Points, in no order, along strands that fork, close into loops and pass close to each other.
In the rows, zero is written as 128.
Two points are linked if the straight distance between their rows is under 149. Some points are linked to none.
q999: [162 165 116  79 122 105 123 160 151 136 128 130 132 147 166  98 114 124
 143 144 132  86 155  84 131  91 130 197 178 158  88 157  78 154  94 161
 179 150 167]
q691: [136 154 121 186 134 113  77 142 123 133 168 122 101 112  43 115  80 128
 149 110 174 142 108 224 127 103 108  90 140 158 154 152 143 150 132 114
 149  96 115]
q360: [110 151 193 123  80  83 116 133 129 148 127 116 141 191 111 144 157 156
  86  82 111 141 141 103 110 132 153 121 133 124 134 109  90 137 169  85
 128 118 149]
q606: [160 128 120 114 124 126 138 135  84 116  83 183 156 126  65 147 155 108
 162  89 104  78 127  83 146 113  71  51  85 131 116 100 144 122 140 116
 122 135 164]
q989: [144 104  85 108 172 168 164 132 131 113 123  60 112 113 188 170 107  81
 124 175 155 127 115 121 151 106  70 127 121 167  95 121 141 157 148 199
  66 136 107]
q244: [143 153 120 145  67 101 125 147 105 162 113 114 149 132 101  94 152 148
 110 156 114 178 146 196  89 113 198 165 206 143 111 188  94 104 142 112
 172  95 106]
q793: [113 122 146 121  79 131 163 122 116 157  87  95 139 161 161 145 180 143
 101 176 121 180 125  90 135 153 159 134 187  88 111 154 109 106 165  84
 123 133 125]
q334: [160 129 137 153 120 126 161 113  92 132 141 127 142  94 109  84 132 131
 152 135  76 175 144 239 152 133 176  98 182 123 104 147 109 123 141 111
 114  91 128]
q734: [ 66 117  93 197 122 109  90 143 148 105 111 133 132 121 123 142 128 128
 127 156 171 121 160 121 121 145 123 142 140 115 131 152 116 123  77 155
 160  97 108]
q724: [ 81 161 158 197 115 105  92 156 122 113 118 129 108 129  82 140 138 152
 135  81 139 144 159 185 130 136 144  75 187  99 124 128 138 138 147 112
  90  94 122]
q600: [156 148  75 103 177  83 155 158 141 119 197 137 117 103 125 147 110  97
 195 108 126 132 141 123  83 107 100  97  86 178 110 119 159 167 141 138
 107 132 144]
q629: [111  76 120 144 112 147 102 123 160 111 154 148 127 105 137 130 135 135
 124 108 142 146 130 210 102 177 127 178 120 174 137 153  96 112  73 203
 159 107  54]
q511: [104 110 164 159 103 127 110 107  88 124  94 154 162 129 125  96 140 154
  99 147 157 146 110 153 143 136 124 128 157  64 157 145 132  93 120  80
 133  90 109]
q615: [ 98 122  95 179 152 164 136 123 116 139  77  74 120  98 138 143 125 111
  91 184 173 145 151 117 169 111 121 118 151 117 144 145 146 170 134 162
 126 112 126]
q250: [111 116 129 139 152 159 109 107 105 144  63  93 101 111 109 132  55  88
  35 152 155 164 129  97 149 103  95 112 115 131 174  82 124 178 149 153
 137 131 157]
q227: [125  97 174 137 107 108 148 112 134 132 140 129 113 159 156 146 186 149
 151  86  70 132 142 154 125 146 140 141 128 123 110 148 100 115  93 156
 105 130 121]
q743: [116 151 164  73 193 101 154 148 127  84 182 153 111 128 189 142 163 139
 188 109 115 155 149 215 154 126 111 133 185 126  90 123 126 114 122 128
  87 116 113]
q744: [157 148 152  94 180 149 108 168 140 119 146 134 106  94 153 130 114 123
 176 116 135 111 128 141 130 113  95 123 173 161 107 161 150 159 148 122
 109 134 132]
q454: [105 105 140 146 160 179 112 142 122  94 119 120 127  82 136 130 133 110
 156 126 170 125 119 168 172 117 100  99 182 102 118 142 174 123 145 116
  88  98 106]
q46: [ 81 118 101 168 114  74  92 143 148 120 159 137 129 172 110 156 131 129
  65  75 130 117 171  97  97 131 145 169 110 168 145 110  91 168 109 172
 152 121 123]
q791: [144 115 148  94 129 118 112 124 123 134 124 152 120 160 135 140  80 167
 114 111 114 130 114  96 131 140 107 114  36  93 135  69 105 138 116 112
 117 175 156]
q983: [ 75 129 101 172 110  81  96 156 124 123  92 121 124 172 172 176 144 161
  86 106 109 125 170  72 118 135 146 148 133 117 138 112 101 165 118 160
 134 127 143]
q816: [136 148 179  68 132 162 156 104 100 184 120 106 142 137 170  94 109 123
 113 162  74 157 116 160 150 110 159 143 203 101  73 184 108 121 129 122
 127 157 133]
q344: [143 163 140  74 158 172  48 172 146  96 136 112 107  77 146 139  45 157
 159 141 171 125 144 161 171 113 105  79 141 107  57 127 128 100 143  65
  89 162  87]
q844: [115 109 122 124 137 172  96 153 124 115  98 147 125 104 147 136  94 124
 106 177 187  99  99  68 150 159  94 113  97  91 137 110 133  87 108  91
 146 157 119]
q787: [195 109  96 123 134 128 177  91 133 109 140 141 129 116 129 129 156  78
 234 149  93 126  85 117  95 113 109  99  93 130 131 139 182 112 152 139
  99 146 146]
q693: [ 93 122 155 134 180 132 129 126 128  83 130 148  90 143 145 182 178 132
 128  39 132 102 158  76 166 132  80 109 119 149 165  84 127 129 128 142
  78 123 163]
q247: [141 141 169 136 102  91 155 136 119 120 153 155 159 149 155  96 173 153
 176 106  79 131 141 174 128 111 176 145 145 110 102 182 113 112  99 122
 132 120 123]
q310: [ 99 131 118 141  78 112 113 152  96 141  85 105 150 112 161 112 167 134
  98 136 119 160 190 180 112 110 183 156 203 114  92 164  90 108  99 147
 158 102 103]
q601: [162 142 104 125 124 111 175 101 150 164 149  74  74 122 132 102  48 120
 116 175  97 186 113 177 123 113 169 154 105 134 140 111 103 179 124 165
 109 158 132]
q172: [ 92  97  80 157 132 110 173 110 114 166 137  67 137 120  84 163 163  91
  79 130  97 152 162 127  88 133 140 129 118 175 159 132 138 133 157 120
 148 130 126]
q267: [145  87 102 140 125 136 182  98 109  93 153 154 137  79 138 142 194 111
 171 120 107 150 133 231 157 174 151 112 149 117 113 125 147  87 102 156
 111  98  88]
q68: [153 107 105 165  82 107 148  67 130 174  87 108 136 140  68  96 157  94
  91 172 100 163 113 114  74 131 171 187 119 144 169 152 103  76 113 130
 159 140 152]
q343: [145 135 119 154 120 109 152 119 144 127 177 107  76  98 116 102  53 154
 136 142 136 191 125 231 129 122 164 126 116 106 139 108 108 170 136 145
 103 110 108]
q330: [174 129 171 112 113 117 124 116 131  92 139 191 145 126 115 113 144 136
 227 104 129  92 102 117 113 130 122 111  95 106 130 136 156  70 130 103
 132 140 151]
q104: [118 160 129  85 169 141 121 163 163 172 164  94  98 145 166 120  82 131
 106 146 143 143 136 113 128 140 130 152 167 170 114 131 108 152 135 134
 144 177 124]
q331: [126 109 179 136 104 120 137  81 123 171 106  97  87 155 146 133 100 152
  86 109  72 185 115 146 135 130 135 126 100 122 149  97 115 165 138 139
 105 134 135]
q418: [133 158 115 110 146 103 118 186 137 107 159 143 123 115 136 134 109 135
 182 145 152 118 119 114 144 162 128  66 105 116 104 111 149 100 138  51
  93 164 137]
q650: [126 157 128 116 193 130 105 190 157 161 172  87  91 104 140 124  60 117
 141 121 139 131 131 144 129 115 129 117 146 164 123 137 136 157 141  92
 121 158 136]
q934: [141 101  65  96 178 144 142 113 138 112 133 138 135 113 177 147 152 115
 107 117 134  82 133  70 112 112  49 201 113 194 106 126 138 172 136 207
 154 122 154]
q855: [108 118 164 125 134 116 111 103 157  86 174 177 103 168 154 141 106 158
 136  99 125 138 120 124 125 161 101 129  60 103 153  86 132 115 131 104
 108 148 132]
q501: [121 139  85 210 144 110 126 157 136  98 161 134 112  86  89 132 107 134
 178 124 168 129 117 180 112 113 110  99 118 109 141 144 156 145 121 114
 113  97 120]
q714: [172 106 175 110 110 156 103  65 140 151 149 148 167 154  90  70 149  90
 140  89  90  71  82 107 108 122 157 181 138 179 144 151 138 102 125 124
 165 129 159]
q821: [160 110 170  67  96 151  81 106 171 116 178 188 122 154 126 110 109 174
 148  97 160  29 104 118 123 138 134 157 107 117 125  77 140 113 126 112
 150 166 142]
q958: [129 130 131 156  95  80 143  73 117 167  99 102 130 150  99 139 112 127
  91 130  83 169 109 137 101 132 155 123  68 116 158  96 111 141 129 115
 123 135 155]
q518: [113  98  83 151  95 140 189 100  94 117  87 109 143  89 153 154 190 132
  71 157 136 177 139 173 154 146 157 127 174  66 120 126 107 125 133 114
 127 108  78]
q311: [153 114 106  92 149 174  94 124 122 150 105 135 140  85  98 122  82 127
 119 174 153  79  92  72 145 147 102  83  81 119 116 105 153  73 122  77
 108 164 106]
q216: [173  91  75 164 121 124 138 119 123  96 119 125 119  53 110 123 122 111
 179 178 139 138 128 177  99  93 130 134 119 132 111 141 128 142  97 173
 131  86 117]
q914: [160  69 126 118 108 137 100  93 139  94 135 168 136 104 153 120 131 137
 149  93 113 112 114 196  92 116 101 192  93 168 129 119 104 123  88 217
 147  93  70]
q643: [151 114 130 154 164 166 190  90 131  98 188 113 131  98 128 119 187  98
 200 136 106 125  89 162 135 170 165  90 145 126 148 159 185  63 137 105
  84 114  92]
q709: [108 123 111 147 164 150 186 126 134 177 133  38 100 110 113 161 138  83
  87 116  93 168 145 136 130 119 153 105 137 179 121 128 145 172 162 159
 115 139 112]
q463: [121 117 142 157 156 147  98  91 112 110 171 173 145 103  98  85 118 131
 181 121 164 145  83 189 118 129 122 107 132 124 169 137 180  62 114  79
 133  94 116]
q630: [153 148  55 147 140 110 168 173 114 102 113 142 141  91  95 137 109  91
 178 158 170 101 111  87 117 135  89  77  87 137 125 113 153 115 127 108
 124 121 172]
q809: [150 164 116 113 121 104 152 153  77 147  89 187 154 147  90 158 119 136
 123  75 120 108 155  68 137  99 105  78  71 115  83  75 121 162 132 117
 127 144 177]
q700: [126 116  97 124 182  93 117 152 147 106 177 152 123 120 147 156 132 123
 150  82 129 105 138 108 102 112  94 152  97 161 130 117 142 172 127 164
 122 110 140]
q102: [159  98 117 123 161 194 179 106 126 130 138  63 119  81 143 137 123  65
 149 173 135 126  91 137 137 113 107 130 134 162 115 141 178 126 147 146
  84 128 113]
q272: [124 189 127 152  72  82 156 170 113 141 107 108 138 157 127 131 142 167
 146 135 123 156 138 118 129 134 153 101 142  84 108 139 113 154 161  74
 107 137 130]
q112: [ 98 122  76 201  87 103 122 139 140 119  98 108 126 114 123 149 151 137
 105 176 143 166 170 146 107 140 150 163 135 106 154 136  96 123 108 175
 159 117  72]
q307: [ 74 108 153  98 165 146 124 119 151 114 141 138 137 164 130 167 192 114
  97 101 146 103 116  65 141 194  85 112 116 120 170 122 163  61 142 104
 147 138 124]
q548: [138 103 108 171 115 126  85 114 121 100 100 170 154  97  99  78  80 135
 146 169 182 119  99 167  96 102 117 152 127  85 152 156 112 114  78 126
 156  81 122]
q701: [150 110 127  86 145 154 156 113 124 131 133 119 130 120 189 145 134 108
 169 164  98 124 110 127 124 100  82 169 143 138  81 159 127 147 128 165
 135 136 124]
q738: [139 179 203  84 163 138 113 162 121 119 159 128 134 134 148 123 134 141
 173 111  99 131 147 149 157  94 116 105 201 142  97 163 147 126 144  93
  97 149 134]
q889: [149 171 107 127 140  99 110 165 144 132 174 151 105 120  98 105  48 143
 164 147 182 137 112 120 115 141 135  92  71 108 139 102 138 120 123  62
 114 154 149]
q737: [153 119 122  58 157 165 157 118 130 126 138  86 115 120 192 154  98  84
 162 165 106 103 120 101 142 105  51 136 132 172  85 115 132 161 162 165
  94 170 115]
q605: [151 200 198  81 146 147 106 160 130 137 144 134 105 136 142 127  64 158
 152 128 110 149 142 174 161 100 123  86 177 110  68 130 131 154 147  89
  85 153 135]
q627: [117 143 205 126  88 100  93 134 129 122 130 141 133 170 128  83 106 167
 110  75 103 147 154 184 111  99 154 130 134 110 130 143  95 159 122 148
 132 110 130]
q76: [117 105 146 150  80 119 128 115 133 146 124 123 163 164 115 104 204 109
 124 104 112  97 122  80 110 146 153 141 137 136 159 171 145  77 119 104
 167 119 137]
q292: [ 71  98 146 140 126 152 149  71 126 124 132 145 132 165 168 159 187 173
 108 124 131 150  91 146 140 197 107 143 105  89 162 141 143  78 128 122
 135 132  83]
q647: [141 100 146 168 155 141 136  79 161  89 193 146 123 102  99 116 156 121
 197 125 127 134 104 187 120 137 145 114 111 131 165 134 154  47 120 134
 117  89  95]
q221: [132 129 149 141 169 170 152 127 121 131 136  74 129 100 133 131 145  87
 153 143 147 122 118 129 165 141 116  88 144 130 114 157 187 107 150 106
  80 140 128]
q208: [178 118  98 130 140 152 210  72 122  83 154 109 146  95 132 118 159  92
 220 168 106 135  77 146 141 125 132 108 130 101 115 134 183  83 128 123
  88 117 119]
q848: [109 141 172 132 115 150  75 133 117 152  97 105 122 148 102 128 123 111
  87 132 145 141 128 116 118 128 112 104 170 127 141 156 129 134 150  98
 137 118 142]
q904: [101 122  52 184 146 111 150 144 114 148  93  84 143 114 120 174 137  92
  94 172 146 154 176  70 137  99 139 125 144 151 138 130 132 154 128 171
 141 128 137]
q273: [ 75 171 172 158 128 111  87 173 118 123 127 155 137 155 125 113 158 157
 138  87 152 121 139 169 131 134 157 106 205 103 127 157 129  98 134  84
 115 117 104]
q877: [ 96 126 126 122  90 131  81 160 141 121 123 156 129 116 154 111 120 142
 103 103 132 154 175 204  89 173 145 173 163 150 115 138  68 124  87 189
 176 128  55]
q584: [ 87 127  70 142 142  83  94 139 124 100 119 179 166 168 140 150 129 124
  28 144 193  93 161  42 125 133 125 179 114 133 174 119 125 116 101 160
 194 129 141]
q192: [150 133 120  69 155 158 143 145 118 159 118 140 143 124 123 135  78 112
  75 149 138 112 143  48 132 123 112 143  97 151 126 108 109 123 100 115
 156 168 142]
q596: [122 131 135 127 102 138 146 126  96 164  84  97 146 115 170  90 143 128
 106 164  98 187 149 181 146 105 160 142 193  89  88 182 100 135 108 142
 136 126 129]
q39: [170 143 105  92  70 115 115 162 137 121 116 134 161 156 163 106 165 127
 119  99 114  62 169  71 110  86 147 193 140 139  75 118  97 157 104 155
 173 142 179]
q516: [100 124 158  97 180 148 153 135 122 114 143 113 140 155 139 161 171 110
  98  45  93 108 174  81 149 122  96 129 119 169 145  99 141 154 122 157
 108 137 167]
q674: [ 93  78 111 167 127 143 161  93 112  96 127 144 116 121 158 164 205 135
 138 116 120 148 108 183 143 197 126 114 108 108 143 124 135  94 103 165
 129 119  91]
q483: [128 152 123  55 146 112 114 170 162 123 176 171 120 121 148 147 133 142
 166 121 135  72 126  75 152 147 135  86  90 106  97  95 134  82 129  90
 122 177 119]
q144: [165 105 147 165 115 131 170  96  91  96 141 127 155  98  86 125 196 104
 191  96  64 161 157 215 144 125 161  99 152 136 121 141 138  87 109 124
 105  91 130]
q277: [111  93  95  83 198 180 148 112 113 132 130 128 135 124 139 161 153  99
  92  83 106  96 143  76 140 110  58 153 116 183 118 131 152 161 124 176
 138 125 157]
q862: [138 121 119 151  94 128 143 101  64 114 118 148 131  75  87  88 140 132
 110 128  92 150 108 242 160 143 149  76 153  90 139 129 132 121 138  96
 133  50 108]
q36: [ 73 100 107 173 108 129 146 130  88 104  76 131 155  99 153 135 171 156
 108 168 161 149 134 118 159 155 129 105 159  31 114 140 131 112 127  97
 130  92  95]
q609: [138 145 117 142 118 150 193 113  88 126 104  91 145 107  77 133 155 100
 130 152 113 133  89  85 156 173 141  59 122 125 142 129 186  97 182  47
 106 133 127]
q140: [118 118  85 147 117  93 105 138 165 131  99 120 115 149 158 122 135 146
 102 163 135 126 138 115 121 128 144 210 106 165 142 164 102 129  84 206
 175 140 124]
q254: [160 171 156  72 133 137 103 170 149 171 121 116 128 113 148 111  72 106
 115 143 130 115 146 102 127  82 142 170 169 154 111 163  95 164 109 130
 157 152 145]
q798: [154 132  93 126  93  80 139 130 155  97 121 163 120 164 171 100 119 140
 152 163 158 104 114  85 105 132 119 200  82 139 148 140  91 113  78 177
 146 145 139]
q847: [ 92 147 140  71 133 117 100 167 138 158 148 156 111 141 128 150 129 181
  95 129 143  83 137  71 154 152 146  97  81  98 104  90 119  90 134  58
 120 192 109]
q672: [ 93 165 161 136 104  79 114 169 135 131 165 153 149 174 136  84 153 164
 176  97 123 135 130 176 118 148 192 157 179 106 100 174  99 104 120  78
 152 123 115]
q771: [106 120 121 156 136 130 119 158 132 111 107 157 140 123 159 131 137 133
 156 156 166 109 116  82 143 142 105 130 130 101 129 151 135 118 109 127
 152 119 132]
q190: [173 160 135 114 117 134 150 118 104 206  86  77 132 124 104  90 112  97
 111 180  99 153 101 114 123  93 159 144 169 154 119 171 107 141 145 116
 152 164 169]
q320: [169 105  76 171 119 122 106 116 138 118 110 137 125  79  88  98  92  97
 167 191 159 134  89 137  83  99 133 169 103 137 166 168 121 135  80 163
 147 112 130]
q657: [105 129 159 139  94 101  61 140 153 117 141 143 127 146 130  99  91 167
  90 116 129 170 147 190  77 137 162 168 133 132 148 138  79 146 106 156
 141 118  79]
q148: [118  73  94 168 117 166 129 101 100 119  66 117 133  78 137 126 124 117
 113 158 143 160 131 148 167 109 115 111 147  92 125 139 129 157 103 163
 121  77 103]
q973: [ 98 117  95 149 150  98  88 153 188 107 189 144 116 132 157 153 171 148
 139  88 138  88 131 117 105 133 115 178 126 180 139 150 134 129  99 175
 147 102 110]
q788: [131 178  98 116 138 100 182 155 118 157 150  65 124 117 119 117 113  80
 112 166 112 160 148 123 140 118 134  92 136 158  94 125 137 156 154  87
  98 164 148]
q382: [162 128 209 124  94 113 109  89 107  85 112 205 150 146  90 108 168 133
 200  75 128  92 121 116 145  97 109 130 127 123 135 127 134  96 125 118
 137 106 164]
q927: [105 156 145 112 113 101 126 135 122 123  94 149 114 174 170 166  83 170
  91 121 120 156 145  72 144 152 113 130  71  95 134  66  82 169 124 152
 115 151 159]
q38: [143 126 103  82  83 104 152 130 147 111 131 192 136 172 190 111 121 170
 161 164 136  97 105 105 123 131 122 184 104  99  78 144  90 121 110 152
 155 152 126]
q387: [108 145 130 145 130 142 100 124  94 133 138 121 115  88  91  93 100 165
  98 140 146 167 123 221 134 132 155  88 187  86 147 135 131 127 156  72
 133  62  98]
q473: [117 155 175 108  84  84  94 154 122 130 118 141 133 188 146 100 109 147
  91  82 130 104 153 113 110 113 161 166 138 116 119 135 102 174 140 127
 151 137 142]
q421: [124 158 140 145 136 118 113 148 127 123 147 129 101 105 131  92  47 159
 150 119 141 182 149 230 112 106 156 103 143 106 100 132 119 174 110 163
 124  91 126]
q879: [153 126 195 107 130  99 140 113 132 153 131 117 114 172 141 134 124 142
 117  60  53 148 148 125 121 109 148 132  89 151 123  93 115 183 126 156
 113 136 170]
q439: [144 103 110 113 170 189 118 106 128 133  72  88 109 102 116 120  43  92
  71 174 157 145  97  84 156 136  76 116  79 125 159  82 142 133 144 129
  94 153 151]
q56: [151 126 150 149  83 131 125  86 109 179  82 109 143 150  94  70 130 105
 126 157  90 145  99 119  90 100 151 164 134 134 130 167 114 112 127 129
 157 127 147]
q839: [ 91 152 135 124  87  79 187 148 127 151 114 104 140 160 185 157 174 154
 136 143  98 149 133 101 141 157 149 139 147  74  95 139 125 129 126 101
 106 164 125]
q503: [180 119 148 109  92 127  98 109 135 121  64 163 127 143 148 100  82 136
 118 114 115 107 132 100 117  97 109 160  86 101 134 110  97 172  96 169
 148 117 162]
q621: [156 164 160 116 100 149  97 131  94 169  71 159 123 138  63 122  66 167
 102 141 137 129 113 121 154 122 102  57  92 112 121 104 108 135 146 101
 145 127 170]
q371: [142 179 166  96 128 107 111 146 136 146 132 130 104 130 149 117  72 142
 144 127 112 163 136 199 132  74 135 114 146 117  79 140 100 198 138 137
 105 136 147]
q893: [138  77 146 119  98 158  95  80 136  97  85 161 148 125 149 111 120 155
 125 106 113 101 115 142 108 106  76 195  85 136 141 116 109 140  94 194
 150  90 125]
q71: [131 122 141 148 121 136  94 150 129 124  66 131 122 120 143 119  96 127
 117 127 124 129 159 125 127  76  85 131 141 116 121 136 108 188 108 177
 133 114 166]
q985: [180 130  97  60 103 107 162 123 154 114 167 178 152 145 165 106 148 144
 203 136 119  71  86  76 112 126 133 162 104 122 102 125 129 107 117 142
 146 167 133]
q245: [149 143 108 102 139 148 191  79 144 179 153  96  85 133 165 120  94 113
 124 180  98 177  74 157 135 133 147 182  94 151 109 123 116 130 123 161
  95 177 136]
q923: [129 131 124 126 159 115 123 153 133 118 178 160 147 125  85 133 174  89
 161  99 151  74 129 104 121 131 108  96  96 163 162 143 161 108 121 109
 138 108 146]
q456: [119 146 147 126 133 153  85 136 112 171  61  97 121 124 108 110  79 113
  77 132 141 143 142 109 136  78 109 101 142 121 143 128 112 198 145 148
 143 122 160]
q755: [177  99 182  57 139 151  95 105 143 127 154 190 135 169 113  72  91 141
 161 119 115  88  79 123 116 134 138 149 107 117 132 100 129 101 130  96
 146 149 138]
q305: [167 147  82 122 170 101 191 157 119  88 171 122 129  97  93 145 124  94
 197  92 125 127 130 125 107  99  94  66  65 157 113  71 184 150 165 115
  71 131 168]
q426: [173 102 134 107 133 120 167  98 141 119 161 155 147 130 133  97 149 122
 213 124  93  96  69 117  86 126 141 148  96 138 144 137 143  85 112 142
 137 120 136]
q808: [188 105 199  44 157 190 113  77 154 153 142 132 130 167 138  80  96 133
 138 108  81 107  58 107 123 112 135 171 142 139 140 130 134  97 125 115
 128 153 142]
q184: [102 117  92 163 122  99 145 128 120 163 137  90 130 135  99 142 138 105
  78  92  91 162 167 111  97 115 148 155  96 168 151 114  98 168 100 162
 139 125 128]
q479: [ 75 114 158 116 126 150 107 128 130 134 100  87 136 145 100 167 166 129
  61 153 128 156 131 105 108 146 125 109 171 131 156 134 118 125 192  55
 122 110 122]
q339: [ 90 142 134 132 131 141 142 157 126 123 120  58 107 132 113 158 128 134
  65 158 137 150 145  99 132 142 117  76 162 129 154  94 139 143 226  52
  80 122 112]
q65: [ 84  98 152 132 166 178  97 128 147 153 142  57 100 117 122 153  94 109
  67 146 171 168 142 165 133 142 134 109 175 178 156 135 144 153 180 129
 119 118  93]
q98: [ 57 106  76 213 129 100 100 146 111 112  74 126 126 132 144 193 162 124
  97 125 115 121 164  75 142 144 133 110 142  96 154 119 118 145 118 158
  93 108 127]
q342: [143 165 123  52 126  95 131 151 155 165 185 175 137 142 119 103 131 131
 162 139 131  78 104  97 137 146 202 112  92 133 110 115 148  70 116  62
 148 178 128]
q585: [124  91 117 176  65 128 157 108 114 132  71  80 131 117 120 167 177 138
  79 163 122 182 154 153 100 146 164 159 166 104 143 110  93 126 124 142
 150 106  94]
q598: [155 158  44 139 162 116 128 162 127 108 162 154 114  81  81 119  57 110
 158 158 181 127 113 104  99 116  92  98  50 117 140  98 134 120 119 108
 128 130 151]
q205: [113 149 143 113 189 123  94 170 123  74 119 184 124 112 109 167 158 133
 168  57 120  63 178  61 162 116  85  83 124 121 136  67 132 147 141 122
  68 137 144]
q266: [ 78 121  85 200 128 104 118 130  91 147  64 106 143 104 104 166 152  83
  68 121 133 128 162  61 123 118 125 105 129 129 150 113 132 158 131 146
 136  93 153]
q83: [125 153 137 134 127 174 140 141 100 132 102  68 114 125  99 131 108 139
  83 143 151 145 126 158 168 139 128  61 191 100 119 137 164 159 193  79
  74 113  98]
q899: [ 95 118 143 151 137 144  75 112 108 103 116 182 158  88 116  85  93 141
 126 136 184 137  86 170 131 147 121 131 126  77 158 150 145  62 110  89
 166  78 112]
q220: [113 126 119 147 137 160 122 129 120 125 133  68  90  80 120 134 102 140
  57 158 169 183 139 183 139 131 146  98 179 114 144 141 141 148 178  96
 119  92  65]
q594: [149 137 124  87 116  88 155 141 159 105 176 162 149 172 137 109 165 134
 149  84 120  61 128  88 116 132 140 173  84 158 133 111 132 128 117 120
 163 162 154]
q775: [ 89 125 107 141 139 116  94 133 177 124 188 140 118 180 145 129 174 143
  55  90 154  80 161 110 107 161 135 213 125 200 145 132 106 148 118 187
 168 123 112]
q528: [174 144 202 100  77 113  72  93 125 104 131 188 154 169  68  76 117 146
 180  62 126  58 112 152 119  93 135 153 128 150 130 117 120 128 142 130
 152 125 157]
q303: [140  93 162 130 116 140 142  51 129 171 144 154 150 167  91 103 183 100
 128 114  83 108  82  96 104 157 171 143 110 151 157 156 156  61 126 116
 151 118 149]
q555: [120 146 119  36 146 127 107 147 112 164 143 175 134 139  87 115 113 199
  93 131 143  51 141  73 146  91 129  99  65 119  96  85 148 105 117  88
 127 169 137]
q353: [134 153  96 131 141 130 174 143 158  84 155 122 121 109 144 144 131 129
 168 135 134 129 109 124 135 185 128  63  95  72 124 100 174  77 124  73
  75 162 112]
q699: [121  93 122 150 101 178 165  78 118 168  84  65 111 126 132 164 187 133
  74 170  99 177 104 137 116 157 150 148 158 139 143 145 108 121 155 136
 144 136  81]
q890: [117 123 102 204 104 111 186 132 133  93 163 111 105  92 115 151 160 135
 156 110 126 149 140 176 151 167 171  91 140  77 140 124 158 132 133 119
  85 113  84]
q299: [103 129  55 173  97  84 107 161 140 128 100 107 121 164 130 168 155 133
  83 154 132 142 179 106 108 145 162 189 152 162 133 145  86 126 105 207
 172 143  85]
q698: [165 137 200  38 146 194 139 103 127 175 124 106 127 157 153 101  97 127
 124 146  72 130  96  96 143 138 144 139 168 140 108 142 116 105 141 120
 124 173 143]
q558: [152 132 183 144 123 113 164 112 138 121 142 124 121 136 128 143 137 124
 179  93  79 136 127 146 142 123 128 113 113 146 124 122 134 137 131 141
  94 126 150]
q212: [128  55 107 137 161 191 134 105 107 107  98 123 137  80 177 150 152  93
 139 138 154 122 124 163 151  99  77 125 158 131 107 141 144 135 129 172
 106  83 103]
q519: [125 114  95 134 146 160 136 140 142 106 126 117 126 109 189 146 169 102
 155 149 131  97 113  76 142 120  84 180 157 133 108 172 140 116  94 168
 153 118 115]
q955: [164 140  86 117 138 164 153 127 110 141  89 100 113  90 102 102  62  97
 114 185 150 128 109  77 161 148 105  95  82 115 137  85 152  94 148  97
  92 159 143]
q996: [209 143 158  78 103 139  83  97 146 136 165 165 175 154  92  45 116 135
 194 100 114  65  89 124 109  85 159 167 151 175 124 144 123 125 127 113
 176 117 156]
q188: [107 164  93  65 202 137 144 181 156 133 179  86 118 150 188 137 101 114
 115 144 134 114 131 108 151 126  87 165 142 193  71 136 120 153 133 137
 128 163 118]
q73: [ 78 110  91 135 181 153 142 140 126 163 129  36 119 133 118 170 107  86
  33 145 144 156 163 120 136 112 114 112 167 184 147 127 142 159 183 144
 124 124 109]
q966: [113 146 143 114 107 119  98 151 113 159  49 140 128 135 143 165  78 150
  68 127 124 126 152  56 175 127 118 100 105  74 139  70  99 196 112 137
 134 151 167]
q93: [122 108  72 200 129 105 114 142 150  95 140 133 110  88 147 150 104 143
 167 146 168 137 142 177 106 121 135 131 124 116 124 136 127 169  82 174
 129 104 103]
q679: [ 98 104 157 144 113 136 104 102 158 120 158 141 145 167 133 103 185 129
 103  95 126  84 121 114 124 151 130 196 140 141 163 163 130  94 110 130
 164 124 104]
q186: [127 163 137 101 113 131 120 156  98 184  82 148 144 152 110 145  95 154
  74  96 102 111 164  64 152  94 143 101 109 126  93 104  89 176 128 145
 150 139 178]
q530: [131 130 152  65 106 122 119 102 187  86 197 187 155 175 143 112 154 158
 134  52 166  44 130 116 125 161 147 193 111 151 143  82 144 115 116 124
 170 150 151]
q632: [125 136 112  78 152 103 126 162 122  88 117 190 149 106  85 175 172 121
 184  81 132  57 167  58 145 121  65  54  88 138 120  69 174 105 146 120
 121 138 143]
q26: [155 122 109 162  68  88 141  78 120 187 101  89 135 138  56 137 147  94
  77 146 107 171 132 113  57 119 156 140 102 148 170 112  95 107 155  99
 147  98 142]
q653: [128 129  58 151 152 147 162 152 125  90 154 111 121 101 160 141 126 102
 161 174 174 120 114  83 130 153 108  83  67 104 127 101 174 111 119 121
 100 143 130]
q436: [ 90  92 158 125 132 155 143  88 142 146 133  62 107 152 108 176 178 103
  91 158 122 163  99 114 111 169 126 136 142 156 153 140 142  91 183 103
 126 135  96]
q160: [116 161 153 154  81  87 122 163 132 147 127 158 140 160 114 135 152 148
 129 118 143 120 137  85 137 152 150 100 109  85 130 108 117 123 145  79
 130 152 156]
q513: [ 99 160 168 202 132 135  62 135 120 121 119 139  96 128  52 124  87 132
 117  81 147 129 120 184 133 116 100  72 154 121 152 143 145 156 142 137
 114  67 144]
q142: [ 75 110 162 163 143 118 121 104 152 113 153 128 100 159 156 141 132 177
 114 108 139 162 112 167 123 170 128 130  85  95 160 112 130  99 118 108
 116 150  90]

How many points has the smallest loop of links through each point below? Write none if it is on no loop.
q615: 30
q112: 11
q140: 17
q699: 14
q598: 6
q958: none
